Points, in no order, along strands that fork, close into loops and pass close to each other.
Points whose rows are less than 57.8 apart are linked; no others are. Some points are linked to none.
Tido: [  6   2  11   5  -8   2   3  -9  17  24 -29  11  -3   7 -15  -7  17   5
 -10  -8   4  -5  14  -8   2  16  14   5   6 -13  -1   6  -9  -4  -2   0
 -26 -19 -29 -13   4  -9 -14  -1  14  15  15  -9  -2   1 -14 -13   7   8
   0 -16 -23   5  -1   8 -21   8   1   1  -1  -2   6  -1   6  14  -6 -10
   2   3 -14]
rig: [  1   1   3 -28   6  -4  -5 -10 -22   1  15   4  -6 -10   5   6  14 -10
 -22  -1  -4  -1 -35  10   6  -1 -16   3   4  -4 -18   5 -16  14  -2 -16
  13  15  16   6   2  19   0 -15  -4  -4   1  -7  11   0  -1 -10  12 -12
   0   2  -8   6   7  17  10 -14  -6 -14 -28  -2 -23  -6 -14 -13 -13   7
  -4   0 -11]
bap: [ -3   4  -8  18 -12  14   1   5   1 -17   0   1  10   4   4  -4  -8  13
  17  -1 -10 -14  26  -5   0  -9  12  13  -3   4  19   2  18  -7   5  12
 -14  -5  -8   1   1 -10   3   7  -4  -2   3   3 -14   5  11  14 -21  16
   4   0  10 -10  -7 -17   3  11  -1  15  14  -2  15   3   2   5  18   8
   4   7  15]
Verog: [ -4 -17  -6 -13  13  -8  -8  -6 -20 -18  20  -1   0 -11   6  -7  -1  -7
  -4   6 -10 -10  -9  -1 -15 -14 -20  12  -6  13 -14   1   3  -1   1 -10
   9  17  21   5   9   5  12  -3 -13  -8 -12  -6  -3   4   4  -3  -1  -8
   3   8  17 -13  -2  -2   9  -8   4  -7  -6  12 -10   4 -12  -9   7  16
  -4  -8   8]
goned: [ 13   1  19  -5 -10 -13  -6  -9  -1   9 -10  11 -11  -2  -5 -12   8  10
  11  -9  -7  -5  18 -13  10   1   5  -5  -7  -3  -5   4   7 -12  -2  11
 -28 -22 -22 -18 -11 -13   1   4  -2   7 -10   7  -8  -9  -8   0   7  20
   9  -9  -1  -3  -6   1 -21  14   2  -3  17   7  12  -3   6   4  17  -1
   3  -2  -3]
Loruz: [ -3   2   2  17 -13  13   2  -7  -5 -14  -1   4   7  10  -3  -4   8  15
  -3  -8  -8 -13  12   2   4  -4   7   9   1   2  16  12  12   1   3   0
  -7 -10  -7   6  -2  -7  -4  -9  -1  -5  19   4 -12  10  13   1 -19  13
  -1 -14   1  -2 -17  -6  12   6  -2   8  -7  -6   6  -1  -2   5   9   1
   1  15   4]
bor: [ -8  10  -7  10   7  20   5   5   0  16 -17   0  10   5   7  14   2  -5
 -15  -1   8  -9 -20   7   3  -2   7   5   5 -14   1  10 -21  21   2 -23
  -1   9   2  11   0  14   1  -9   5  -7  31  -7   3  12  -4 -10  -6 -17
  -9  -8 -12   3   5  12  11 -11  -4  10 -23 -20 -12  -1  -8  17 -28  -1
  -1   7 -12]
vemo: [ -3   3   3 -26   6 -19   0  -6   3   8   6  -5 -18 -11  -7   8   2 -10
 -13   9   6  23 -29   3   2  13 -14  -8  10  -5 -12  -6 -16   3  -3  -5
  17  12   5  -1   4  16  -5  -7   1  12 -16  -6  16 -11  -9  -1  16 -14
  -7   4 -15  15  12  13   4  -4  -4 -15 -16   3 -14  -5  -8 -15 -15  -7
  -4 -14 -10]
Reti: [ -3  -1  -1  14  -4  10   2   5  22  25 -30   3   7   8  -8 -10   5   0
  -1  -8   9  -6  22 -10  -5   9  18   6   3 -15   3  -1  -8  -7   1  -3
 -27 -13 -27 -16   4  -8  -6   5  14  13  15  -8  -8   1 -15  -6   0   6
   0  -9 -12   5  -1   4 -28   4   3  13   4  -8   7   1   9  21  -5  -3
   0   3 -10]
kupi: [  3  -5   4 -10   7  -9   3   4   1   4   1  -3  -6  -8   3  -6  -7  -4
  12   2   1   3  10 -11  -9   0  -5 -10  -6  -2  -5  -8  -2  -7  -2   5
 -10  -2  -6  -9  -4  -8  10   6  -5  -3 -17  -3  -4  -9 -17   5   9   4
   7   8   8  -6   2   4 -18   0   5   5  13   6   3   2   4  -3   5  10
  -5  -8   1]
ponil: [ 15  -2  31 -15  -7 -10  -5 -18 -27  -5  10  10 -11   4  -5  -8  21   8
  -5 -16 -12   1  -7   3  18  -5  -7  -8  -1   5 -22  10  10  -3  -5  -1
 -10 -16   0   0 -10  -6  -3 -16  -5  -7  -1  12   6  -5   1 -17  16  15
  10 -15   0  -2 -10   8   1   1  -2 -10  -3  14 -11  -9  -7  -7  12  -1
   8  11   1]
roput: [ -6   8  -7  22   2  14   9  12  26  18 -19  -5   8  10  -4   5  -5  -2
   5  -1  18  10  10   2  -2  10  13  -3   5  -3   9  -2  -6   2  -1   2
   4  -4  -8  -2   4   0 -10   8  19  10   5   1   1   3  -5  -1  -4 -10
  -5  -3  -9   9   2  -1  -7   2   3   7   3 -14   6   1  10  12 -12 -11
   2   3  -6]
Lebu: [  4   2   3  -2  -8  -2   4  -8   6  -2   4   3  -8   2 -10   3   9   7
  -8  -3   3   7 -11   5   9   8  -3  -2   7  -4   8   3  -2   3   0   5
  10  -2  -3   2  -2   0 -10  -7  -1   4   1   0  -1   0  -2  -2   0   3
  -5  -4 -11   7  -1   5  11  -1  -3  -9  -8  -4  -1  -3   2  -9  -5  -7
   2   1  -2]
mes: [ 11  -6   9 -31   0 -15  -5 -18 -18  -4  15  12 -20 -12  -6  -4  18   2
 -14   2 -11   1 -23   0   3  -1 -20   0   5  -6 -12   8  -3  -3   0  -4
   4  -2  -2  -3   2   4  -3 -15 -14  -1  -6  -5  -2  -5  -6  -5  11  14
   0  -4  -5   0  -4  20  -1  -2  -4 -17 -16   7  -6  -9 -11 -14   7   6
  -2  -8  -5]
mogi: [ -7   4   0  23 -12  21   2   0   4  -4  -7   3  14  16  -3   1   7   9
  -6  -4   2  -9   9   7   6  -3  10  10   2  -1  14  10   9   7  -1  -4
  -1  -6  -2   9   1  -2  -9  -8   8  -4  23   3  -6  14   9  -5 -14   2
  -1 -11  -2   1 -12  -6  15   0  -3   8 -11  -8   1   2  -3   9  -4  -5
   3  20  -2]
Numov: [ -7  -1 -13  14  -4  13   8   7  -2 -16   5  -1   9   8   3  11  -3  -1
  -9   1   4   2 -16  13   1  -1  -2   9   5   3  18   6  -1  19   4  -2
  22  14  16  17   5   7  -8  -7  -1   1  14  -1   1  10  13   1 -13  -6
  -9   0  -3   4  -2  -2  30  -5  -5   3 -17 -11  -2   2  -5  -5  -8  -7
   0   6   1]
tibo: [ -5  10  -4   7   0  15   4  -2   8  24 -23   2   3   4  -4  13   5   0
 -22  -1  14  -5 -19   5   5   5   9   4  11 -17   2   6 -24  18   1 -19
  -2   7  -7   9   5  13  -8  -7   7   2  29  -7   4  11  -4 -11  -1 -16
 -15 -13 -23   8   7  15   8  -4  -6   3 -22 -20  -7  -2  -3  16 -29  -5
   0   2 -14]
nif: [  0   4 -12  24  -4  10   5  10  36  16 -19  -6   4  10  -9   2 -11  -2
  11   0  14   9  22  -6   1  13  18  -2   5  -5  15  -1   0  -6  -2  15
   3  -8 -17  -9   2  -5 -14  16  22  18  -3   0  -5   0   1   5  -9  -5
  -3   0 -11   9   4  -7 -14   6   3   1  12 -14  22   1  18  11   1 -15
   4  -3  -1]
vusu: [ -1  -1  -4 -13   0   0   1  -6 -15  -5  13   2  -7  -4  -1  10   8  -3
 -22   2  -4   0 -32  11   6   0 -11   7   8   0  -2   5 -12  17  -2 -11
  19  15  15  12   4  16  -3 -15  -3  -1   4  -4   5   2   2  -5   1  -8
  -6  -1  -7   7   6  13  20 -11  -9 -11 -27  -8 -15  -4 -10 -12 -10   0
  -4   3  -7]
Dobom: [  4   7  15  -8  -7   0   0 -17   4  22 -24  12  -8   0 -13  -4  25   6
 -19  -5   2  -6  -1  -8   7   9   7   4   8 -16  -8   7 -12  -1   1  -7
 -25 -15 -24  -7   2  -4 -10  -8   3   8  17  -9  -5   2 -15 -16  11  10
   0 -18 -21   4  -4  13 -11   6  -1  -1 -10  -4  -4  -4   0   6  -6  -2
  -1   0 -14]
gipos: [ 16   1   2   0 -16 -15  -7  -5  11  -4   9   4 -14   1 -12  -1  -2  15
   8  -1  -5   7  14  -1  16   3   4 -10  -1   8  12   1  14 -13  -3  26
   1 -18 -11  -8 -12 -12  -4  12   2  11 -17  14   2  -9  14  11  -6  19
  -1   2  -3   0  -3  -7  -4  15  -3 -14  26   7  21  -1  11  -4  24 -19
   5  -6   2]
buruk: [  6   0   2  -1 -11  -3   2  -7  10  -2  -1   5 -14   0 -14   0   9  14
  -6   0  -1   4  -3  -1   6  11  -1   0   7  -6  14   9  -2  -1   1   8
   4  -6 -13   0   0  -7 -13  -5  -2   7   2  -1  -6   1   0   3  -4  11
  -5 -11 -13   6  -4   5   6   8  -5  -6  -6  -7  14  -3   5  -6   2  -9
   1  -2  -1]
siduv: [ -1  -5   6 -10  11  -7  -5   4 -23  -5   8  -7   4  -9  13  -6  -5  -7
  14  -2  -5  -4  10  -6 -13  -9  -7  -3 -13   9 -24 -11   3  -4  -2  -7
 -10   9  13   0   1   3  18   6  -6 -14 -12   2   6  -3  -4  -3  13  -6
  16  10  22 -11   6  -6 -12  -8  11   5  17  16 -14   9  -1  -5   3  17
  -4  -1   9]
zule: [ -5   8   2  12   0   8   6   2  20  22 -23  -2   5   8  -6   4   6   0
  -5  -4  15   7   2   0   4   9  12  -2   9  -8   1   2 -15   6  -2  -3
  -4  -6 -13  -3   2   2 -13   1  16  10  14  -1   5   5  -8 -10   5  -7
  -6  -8 -14  10   2   5  -6   0   1   1  -5 -12   0  -1   6  12 -17 -12
   2   1  -9]
loru: [  4  -5   4 -32   5 -14  -3 -15 -16   1  12   6 -17 -15  -3   2  14  -5
 -20   3  -7   1 -29  -1   0   0 -18   2   7  -9 -18   5 -12   3  -2 -11
   8   7   3  -1   3  14  -2 -16 -11  -1  -4 -10   3  -3  -7  -9  13   3
  -2   0  -9   4   3  24   0 -10  -6 -14 -22   4 -16  -8 -13 -13  -5   9
  -5  -7 -10]
safo: [ -8   4  -6  18  -1  15   2  11 -16 -19   6  -8  23   8  12   2 -12  -2
  15  -3  -7  -9  13   4  -2 -12  11   8  -5  14   4  -4  19   4   2  -1
   2   7  19  14   5   0   8   5  -1 -17  11  10   0   9  16   7 -10  -6
  10   4  18  -8   1 -22  13  -2   5  14   7   5  -5   7  -1   0   7   7
   6  17  19]
defi: [ 12   0  24  -8  -7  -9  -5 -11 -20  -1   5   9  -7   3  -1  -7  17   7
   2 -11 -11  -5   7   0  12  -5   0  -7  -6   3 -13   6  10  -5  -3   2
 -13 -15  -4  -3 -10  -9   2  -8  -3  -8  -1  10   3  -3  -3  -8  12  14
  11 -11   2  -3  -8   3  -3   5   2  -4   4   9  -6  -5  -3   0  12   1
   6  12   4]
miza: [ -8  -3  -8  17   4  17   5  10  21  25 -30   0   9   5  -2  -6  -3   0
   3  -3   7 -12  16 -12 -12   1  15   6   0 -16   7  -1 -12  -3   4  -8
 -22  -6 -22 -12   5  -6   0   4   6   7  14  -9 -14   8 -19  -2  -7   6
  -3  -3  -3  -2   0   2 -25   1   2  17   0 -13  11   2   8  21  -9   2
  -3  -3  -7]
torug: [ -6   4  -9  20  -8  23   6   4  -6  -8  -3   0  15  14   4   8   5   5
 -10  -5   1  -9  -5  12   3  -6   5  11   0   0  16   7   1  16   1 -10
   6   4   5  14   1   2  -9 -12   3  -6  30   1  -4  17  11  -5 -15  -2
  -8  -9  -3  -3  -9  -1  22  -4  -5  11 -17 -16  -4   1  -7   7 -10  -4
   2  18   0]
tuka: [-10  -4 -13   3  15  13   9  10   6   6 -17  -5   9  -5   6  -1 -16  -6
  10   8   4 -15   4 -10 -20  -6   5   8  -8  -6  11  -4 -11  -2   6  -7
 -12  11  -2  -4   9  -8   8   1 -10  -8   7 -10 -15   6 -16   9  -4   1
  -4   5   8  -8   2   2 -14  -2   2  18   3 -13   6   7   2   8  -5  14
  -7 -10   1]
Momu: [-13  -8 -11 -10  21  -4   4   7   0   0   5 -10   5 -11  11   3 -14 -24
  -2  12  10   0 -20   4 -18  -1 -10  -1  -6   6 -10  -6 -15   8   5 -14
  15  25  22   5   7  12   9  -1  -5  -1  -7 -12   8  -3  -6   0   2 -25
  -2  16   8   2  13   2   2 -14   1   2 -10  -1 -12   5  -9  -9 -19  10
  -6 -16  -5]
Vifaf: [ -5   4  -4  -3   8   5   7   2  15  20 -16  -4  -4  -3  -3   6  -1  -5
  -2   4  14   7 -11  -2  -3  10   4  -4   5 -13   1  -1 -20   7   2  -5
   0   7  -8   0   2   3  -4  -2   5   3   5  -7   1   1 -17  -2   6  -5
  -7  -1 -10   9   8  12  -7  -4   0   2 -10 -13  -2   0   5   4 -19  -2
  -3  -6  -9]
dud: [  5  -1  15  -9  -1  -8   0  -6  -8   2  -3   6  -8  -5   0  -8   4   3
   8  -7  -6  -3   7  -8  -2  -1   0  -8  -6  -2  -8  -1   1  -8   0   3
 -17 -12  -9 -11  -7  -9   7  -2  -5  -5  -7   1  -6  -5 -14   0  11  14
  10  -6   3  -4  -4   5 -16   3   5  -1   8   5   3  -1   2   0   8  10
   0   0  -2]
Rotul: [ 12   2  -8   5 -14  -8  -3   0  20 -10   9   0 -10   4 -13  -1  -9  10
   4   2  -1  14   9   2  10   8   2  -5   2   6  19  -1  11  -8   1  27
  16 -10  -6  -3  -7  -6  -7  13   6  15 -16   9   3  -7  14  16 -11   9
  -5   4  -5   8  -3 -11   2  12  -5  -9  16   1  22   1  12  -6  18 -20
   5  -5   2]
Nes: [  1   0  -4  13  -7   2   3   3  23   8 -12   2  -1   4  -8  -3  -5   5
  12  -1   4   1  20  -7   2   7  10  -1  -1  -4  14   1   4 -10  -1  17
  -7 -13 -18 -10  -2 -11  -7  10   9  12  -5  -1 -12   0  -3  10  -7   8
   0  -4  -7   3  -2  -5 -10  11  -1   1  12  -6  20   0  13   7   7  -9
   2  -1  -3]
bug: [  0   9   9  16 -12   4  -1  -1   3  -4   2   0   8  10   1   0   2   3
   8  -7  -2   5  16   6  16   0  11  -7  -1   4   3   0  14   0  -5   8
   5 -12   1   2  -8  -4  -2   1   9  -1   4  14   5  -1  11  -3  -1  -1
   6  -6   4   4  -4 -10   8   7  -2   1   7   1   1  -2   4   4   7  -8
   5  17   2]
guro: [ -6  13  10  22  -8   7  -1   8   3   2  -6  -4  16  17   8   4   0  -2
   7  -7   7   9  13  13  12   4  15  -6  -1   6  -2  -4   9   1  -2   1
   8  -9   8   5  -4   2  -6   3  17  -3   8  15  10   4   7  -7   3 -11
   6  -4   4   6   0 -14   6   1   2   6   7  -1  -6  -1   4   8  -5  -9
   5  22   0]
fov: [  5   5  12 -13   2   1   1 -13  -1  18 -18  10  -5  -5  -2  -5  15   0
 -10   0   0  -8  -6 -10  -1   3   0   0   1 -17  -7   5 -12  -3   1  -7
 -21  -9 -20  -9  -2  -5  -1 -11  -3  -1   9  -8  -9   0 -25 -10  10  12
   2 -11 -11  -1  -4  17 -16   0   0   2 -11  -5  -4  -3   0   5  -2   7
  -3  -4 -13]
vesit: [ -3  -5   7 -11  11  -6  -1  -1 -14   1   8  -2   3  -6  12  -2  -1 -12
   4  -6  -2   1  -2  -1  -7  -4  -5  -6  -9   3 -18  -7  -3   1   0  -5
   1   8  14   1  -2   3   8  -3  -6 -11  -8  -2   7  -4 -10  -5  12  -5
   8   6  13  -5   6   1  -6 -12   4   1   2  10 -15   4  -5  -6  -4  12
  -3  -1   0]
mokef: [ -7   3  -3  11   1   5  -1  12 -13 -14  11  -9  18   4  12   2 -15  -4
  19  -1  -4   2  16   4   1  -8  10  -4  -5  15  -5 -15  20  -4  -2   6
   6   6  24   9   1   3  12  12   2 -12  -5  15  12   1  16   3  -1 -11
  11  13  21  -7   8 -23   7  -4   4   8  19  11  -6   9   5  -1   8   6
   4  11  14]
Tof: [-10   7 -10   8  10  20   7   9  -8   7  -9  -5  15   2  14  12  -3 -12
  -8   1   5 -13 -20   9  -3  -5   6   7  -5  -8   2   2 -16  19   2 -20
   6  16  14  10   2  12   6  -5  -1 -12  25  -7   1  11  -5  -5  -1 -19
  -5   1   1  -4   7   8  10 -13  -2  13 -19 -18 -14   3  -7   7 -25   3
  -2   3  -5]
pib: [  3  -6   8 -22  19 -22   1   3  -1   9   5  -3  -9 -11   4  -5 -10 -13
   8   3   4  11   4 -11 -12   5 -11 -19  -6  -1 -18 -13  -5  -8  -5   3
  -3   0  -1 -12  -2   0   9   6  -2   1 -27  -4   9 -17 -16   0  17  -4
   7  17   8  -2   6   6 -20  -6   8  -2  12  17  -5   3  -1  -5  -1   5
  -5 -15   0]
doto: [ 12 -12   0 -25   8 -28 -15  -1   4  -8  27  -3 -19  -9  -5  -7  -9  -1
   4  12  -3  17  -6  -2  -5  -3 -23 -16   0  14 -15 -12  10 -12  -6   9
  11  -5   4  -6  -8   0   3  13  -4   8 -40   1  12 -19  12   7   6  -2
  -3  16   4  -2  -3  -8  -3   5   5 -18  18  24   7  -6  -3  -8  14  -5
  -3 -21   3]
fal: [ 17  -8   4 -10 -10 -25 -12  -3   5  -9  18   3 -21  -5 -13  -7  -5  12
   6   1  -9   6  10  -7   7   1  -5  -9  -3   7   6  -2  12 -15  -1  21
  -1 -13 -11 -13 -10 -10   1  13  -9  12 -26   4  -2 -14   9  13  -2  21
  -2   5   0  -2  -5  -1  -9  13  -4 -16  24  15  18  -2   7  -7  24 -11
   5 -11   7]
fef: [ 14  -4  10 -29  -3 -18  -4 -19 -11  -5  11  11 -26 -14 -13  -3  18   9
 -17   4 -11   2 -20  -5   2   3 -18   2   8  -9  -3  14  -4  -7   1  -1
   0  -6 -13  -7   2  -1  -8 -15 -18   2  -6  -6 -11  -5  -4   0   7  24
  -4  -9  -9  -1  -8  22  -2   5  -7 -15 -17   5   2  -9  -6 -10  13   3
  -2 -12   0]
zako: [  4  -1   0   8 -10  -1  -4   3  -2 -17  13   0   3   7  -3   2  -4   8
   5  -3  -4   5   7   7   7  -3   0  -3  -1   9   9  -2  14   0   2  13
  12  -3   6   7  -6  -4   0   3   0  -5  -2  10   3   0  13   5  -7   4
   2   2   7  -1  -3 -11  10   5   0  -1   5   6   3   1   3  -5  11  -3
   4   8   7]
Zelu: [-14   2 -11   8  16  18   7  12 -12  -1  -6  -7  21   1  18   8 -13 -15
   0   3   2 -15 -14   8 -12  -9   7   8 -10   2   2   1 -13  17   3 -16
   5  22  22   9   6   6  13  -2  -2 -16  19  -7   2  10  -6  -3  -4 -18
  -3   5   9  -8   9   0   4 -13   2  16  -9  -9 -15   3  -8   3 -19   8
  -3   4   2]
tifug: [ -2   3  -1 -10   8   4   4  -5   2  16 -11   1  -6  -7  -3   4   5  -3
  -8   7   4  -5 -10  -7  -6   5  -1   1   3 -14   1   2 -16   6   4  -9
  -7   4 -11  -4   2  -1   1  -7  -5  -2   8 -10  -7   4 -20  -2   4   3
  -4  -4  -7   0   3  18 -10  -4   1   1 -11 -10  -4  -2   2   2 -10   6
  -4  -6  -9]
tud: [  0 -11  -2 -12  12  -9 -11   4 -21 -15  15  -4   2 -12   9 -12  -8   0
  16   4 -13 -11  10 -12 -17 -12 -12   5  -7  12 -15  -8   8 -10  -1  -4
 -11  10  12  -4   7  -1  20   6 -15 -12 -17   1  -3  -5   2   4   0   0
  11  12  21 -18   2 -11  -8  -5   9   1  19  18  -3   7  -2  -1  15  22
  -3  -6  14]
nobo: [ -6 -13  -4 -19  14  -8 -10  -5 -15 -13  20  -3  -2 -12  10  -1   4 -14
 -11  10  -4  -2 -24   9  -7 -10 -26   5  -4  11 -19   1  -5   6   0 -14
  19  21  24  10   4  17   8  -7  -9  -3 -11  -8   7   3   3  -6   2 -20
   0   9   8  -1   0  -1  13 -10   1 -16 -19   7 -13  -2 -18 -14  -4  11
  -7  -9   1]
raget: [ 14  -7   4 -14  -7 -19 -10  -3  -6 -15  22   6 -18  -7  -8  -9  -2  12
   7   2 -13  -1   9  -6   1  -5 -10  -4  -3  10   4  -3  14 -13   1  14
  -5  -9  -5  -8  -8  -8   7   8 -13   4 -20   3  -4 -12   8  11  -3  18
   3   7   9  -8  -4  -1  -5   9  -1 -12  19  17  12   0   2  -6  25   2
   0  -9   8]
meno: [  4   2   0  -3  -9  -2   3 -12  -7  -6   8   4  -7   3  -8   7  11   8
 -16  -3  -2   7 -22  11  12   6  -7   3   9  -3   5   7  -5  10   0  -4
  15   3   4   9   0   6 -10 -13  -1   3  10   2   1   2   7  -6   1   0
  -7  -9 -13   8  -3  10  21  -3  -9 -10 -19  -5  -6  -5  -1 -11  -8  -8
   0   5  -5]
Timos: [-14  -1 -11   7  17  18   9   9  -7   2 -13  -5  18  -4  16   1 -11 -11
   6   4   4 -19  -4  -2 -17 -10   6  11 -10   0   1  -1 -12   4   5 -15
  -7  17  11   2   8   1  15  -1  -8 -18  15 -10  -8   9 -10   0  -2  -5
   0   5  14 -11   8   1  -9  -9   5  18  -3  -7  -8   7  -2   4 -13  15
  -6  -1   4]
sapu: [ 16   0  10 -16 -14 -13  -4 -21  -2  -5   4   9 -23  -1 -19  -3  22  22
 -15  -1  -8   3 -14   0   9   7  -8   1  12  -6   8  19   0  -5   0   6
  -1 -13 -17  -4  -3  -5 -16 -14 -10   6   2   2  -8  -4   0  -3   2  22
  -5 -16 -18   3  -8  13   5   8  -9 -14 -10  -2   9 -10   1 -10   8  -7
   2  -4  -1]
sar: [ -4   4  -9  20  -6   8   4  13   3 -11   3  -6  15   3   6   1 -17   6
  22   2  -4  -4  27  -2  -1  -6  14   4  -3   6  13  -7  20  -9  -1  16
  -3  -2   1   2   0  -8   6  15   1  -5  -4   9  -4   1  16  16 -12   1
   5  10  11  -7   3 -16   0   8   1  10  21   2  13   3   9   3  16   3
   5   4  14]
logam: [-16   8  -6  29   3  27   8  19  -7  -2 -10 -11  30  15  19   7 -10 -10
   6  -2   6  -7   5  12   1  -8  16   6  -6   3   0  -2   4   9   0 -12
   5   6  20  16   5   7   1   3  11 -13  25   9   6  13   5  -3  -6 -14
   3   1  12  -3   2 -14  11  -6   2  20  -4  -9 -12   1  -5  10 -17   2
   4  21   6]
Pizom: [  8   1  10  10 -16  -5  -4  -5  14  13 -15   8  -4   4  -8  -8   8   9
   7  -8  -4  -2  27  -9   9   6  13  -1  -3  -5   5   5   6 -11  -3  15
 -21 -24 -26 -14  -8 -14  -3   7  11  16   0   5  -7  -4  -4   1   0  15
   7 -10  -9   3  -5  -2 -16  13   2  -2  17   1  18  -3   8  10  13  -9
   4   1  -3]
nuko: [ -7  -9  -6 -21  23 -13  -5  -1  -1  -1  17  -7  -8 -14  11   4  -3 -21
  -3  14   5  10 -25   5 -14  -1 -24  -2  -2   6 -19  -4 -10   4  -2 -12
  20  22  22   6   5  18   7  -3  -8   6 -20 -12  12  -6  -1   0   9 -24
  -3  15   3   5   9   1   7 -12   3 -13 -13   6 -10  -2 -15 -12 -12   8
  -5 -18  -4]
firig: [  3 -17  -4 -18  10 -13 -10  -4 -20 -17  21  -1  -7 -12   3 -12   0   1
   4   2 -13  -8  -2  -7 -16 -15 -21   9  -5  11 -15  -3   7 -10   2  -7
  -1   8  13  -1   4   2  14   1 -19  -9 -16  -5  -6   0   5   0  -2   3
   3   9  17 -16  -5  -3   1  -4   5  -6   4  19  -4   4  -9  -6  16  19
  -6 -12  13]
mur: [ -3   5 -12  14  -3   3  -2  13  -3 -12   5 -10  15  -1  11   0 -20   0
  27   4  -5   0  26  -4  -2  -8  13  -1  -2  12   8 -16  21  -8  -1  15
  -3   5  12   2  -1  -3  13  22   0  -8  -9  13   4  -3  17  12  -7  -4
   7  18  17 -10   7 -21  -2   4   6  10  30  10   5   8  12   1  17   5
   4   4  15]
kose: [  0   0  -7   7 -11  -2   1   4   7 -23  19  -1  -1   6  -7   3  -2   7
  -5   2   2  14  -8  11   7   2  -6   0   6  10  17   0  10   4   3  11
  27   4  10  11  -4  -1  -7   0  -1   6  -3   6   4   0  21   9 -10  -1
  -6   1  -1   9  -2 -10  23   4  -6  -8  -7   2   6  -1   1 -10   4 -13
   1   3   3]
bip: [ -2   1  -3  15 -14  13   1  -3  -3 -17  -1   3   5   7   2  -4   1  14
   9  -4 -11 -17  17  -2  -1 -10   6  13  -1   4  18  11  16  -4   5   6
 -12  -6  -5   5   1 -11   1  -2  -5  -7  11   4 -16   7   9  11 -20  16
   1 -10   7  -8 -11 -10   9   9  -2  11   1  -4  11   1  -2   5  15   6
   5  11  10]
tup: [-14  15   2  26  -1  18   4  16   2   0  -9 -11  24  17  18   6  -9 -11
  10  -6   9   6  10  13   8   0  17  -7  -5   7  -4  -7  10   5  -2  -5
  10   3  17  10   1   7   1   6  16 -10  12  14  13   5   7  -2   3 -18
   6   0  10   7   3 -18  10  -3   3  14   6  -3  -9   1   0   7 -12  -2
   5  21   5]
dagaz: [ 12 -10   5 -25  14 -31  -5   2   6   6  15  -3 -19 -14  -1  -6 -11 -10
   8  11   4  20   3 -10  -6   6 -18 -20  -2   3 -20 -19   1 -12  -7   9
   0  -4  -3 -14  -6  -1   5  11   0  11 -44  -3  11 -24  -5   5  16  -3
   2  20   3   2   1   1 -16   2   8 -13  22  23   4   0   0  -8   7  -5
  -2 -23  -1]
mep: [ 11 -15  -1 -19   6 -22 -17  -3  -3 -13  29   0 -20 -11  -4  -6  -9   5
   4   9  -9   7   0  -5  -5  -9 -21  -8  -1  13 -10  -9  12 -13  -3   7
   1  -2   5  -7  -4  -2   8  14 -12   4 -35   0   3 -12  14  10  -1   5
  -2  16   9  -9  -6  -7   1   6   5 -16  18  22  11  -2  -2  -8  19   4
  -1 -16  11]
Dobim: [ -3   2 -11  15 -11   9   7   4   4 -21   9   0   3  10  -3  10  -1   8
  -9   2   4  10 -12  13   7   5  -1   7   6   6  23   7   6  12   4   4
  25   7  11  16   2   4 -12  -5   3   4   9   3   1   7  21   6 -14  -1
 -10  -4  -6  10  -3  -6  32   1  -6  -2 -14 -10   2   0   2  -8  -6 -14
   0   6   5]
Zatem: [ -8   1  -3   8   9  13   5   8  11  18 -24  -2  12   0   8  -4  -6  -5
  10   1   7  -9  10 -11 -13  -1  10   0  -5 -10   0  -6 -10  -6   3  -7
 -21  -2 -12 -11   3  -7   8   2   3  -5  10  -8 -10   6 -20   2   0   1
   0   2   5  -5   1  -1 -23  -2   3  18   2  -9   0   6   5  12  -7  11
  -4  -1  -3]
minud: [  3   6 -15  17 -10  -3   0  10  24  -2   1  -8   6   7  -3   7 -17  -2
  14   0   6  16  20   2  11   8  13  -9   1   5  16  -6  14  -8  -2  24
  17  -6  -2  -1  -5  -6  -6  21  17  11 -15  14   7  -5  15  15  -5  -6
  -2  11   1   9   4 -17   0   8  -2  -2  25  -2  21   3  18  -1  15 -18
   5  -2   2]
tofub: [ -3  12   4  10  -3  10   6  -4  14  23 -24   1   5  12  -8   9  12   1
 -18  -7  16   6  -5   4  11  12  11   0  15 -12   0   4 -16  11  -2 -10
  -5  -4 -10   5   5   7 -14  -5  18  12  24  -2  10   6  -3 -17   8 -15
  -9 -14 -22  12   3  10   3  -1  -2  -1 -12 -14  -8  -3   1  13 -25 -14
   2   6 -13]
Geso: [-10  -5  -5  -3  13  -3   5   9  -1  -2   2  -8   6  -7   7   3 -10 -15
   3   7   6   4  -8   3 -11   1  -5  -3  -5   4  -6  -8  -7   6   4  -3
  10  18  14   3   4   5   7   2  -4  -2  -8  -5   6  -2  -7   3   4 -15
  -2  12   9   0   8  -2  -2  -8   1   5  -2   2 -10   6  -3  -6 -13   4
  -7  -7  -1]

A piece is all that can be reached along the links. How many separate loops has the piece of each point below (a circle has one, a figure eight two, a Y none), and how many tips (points with one link)?
mur: loops 0, tips 2
Momu: loops 1, tips 0
mes: loops 1, tips 0
raget: loops 1, tips 2

A fork is a point with three links, a tip a point with one. Leave the first point through the second and follow the links. Name the first fork or tip that comes.
doto; dagaz: dud
mogi; Loruz: safo
Zelu; Tof: zule
bap; bip: logam
dagaz; doto: minud
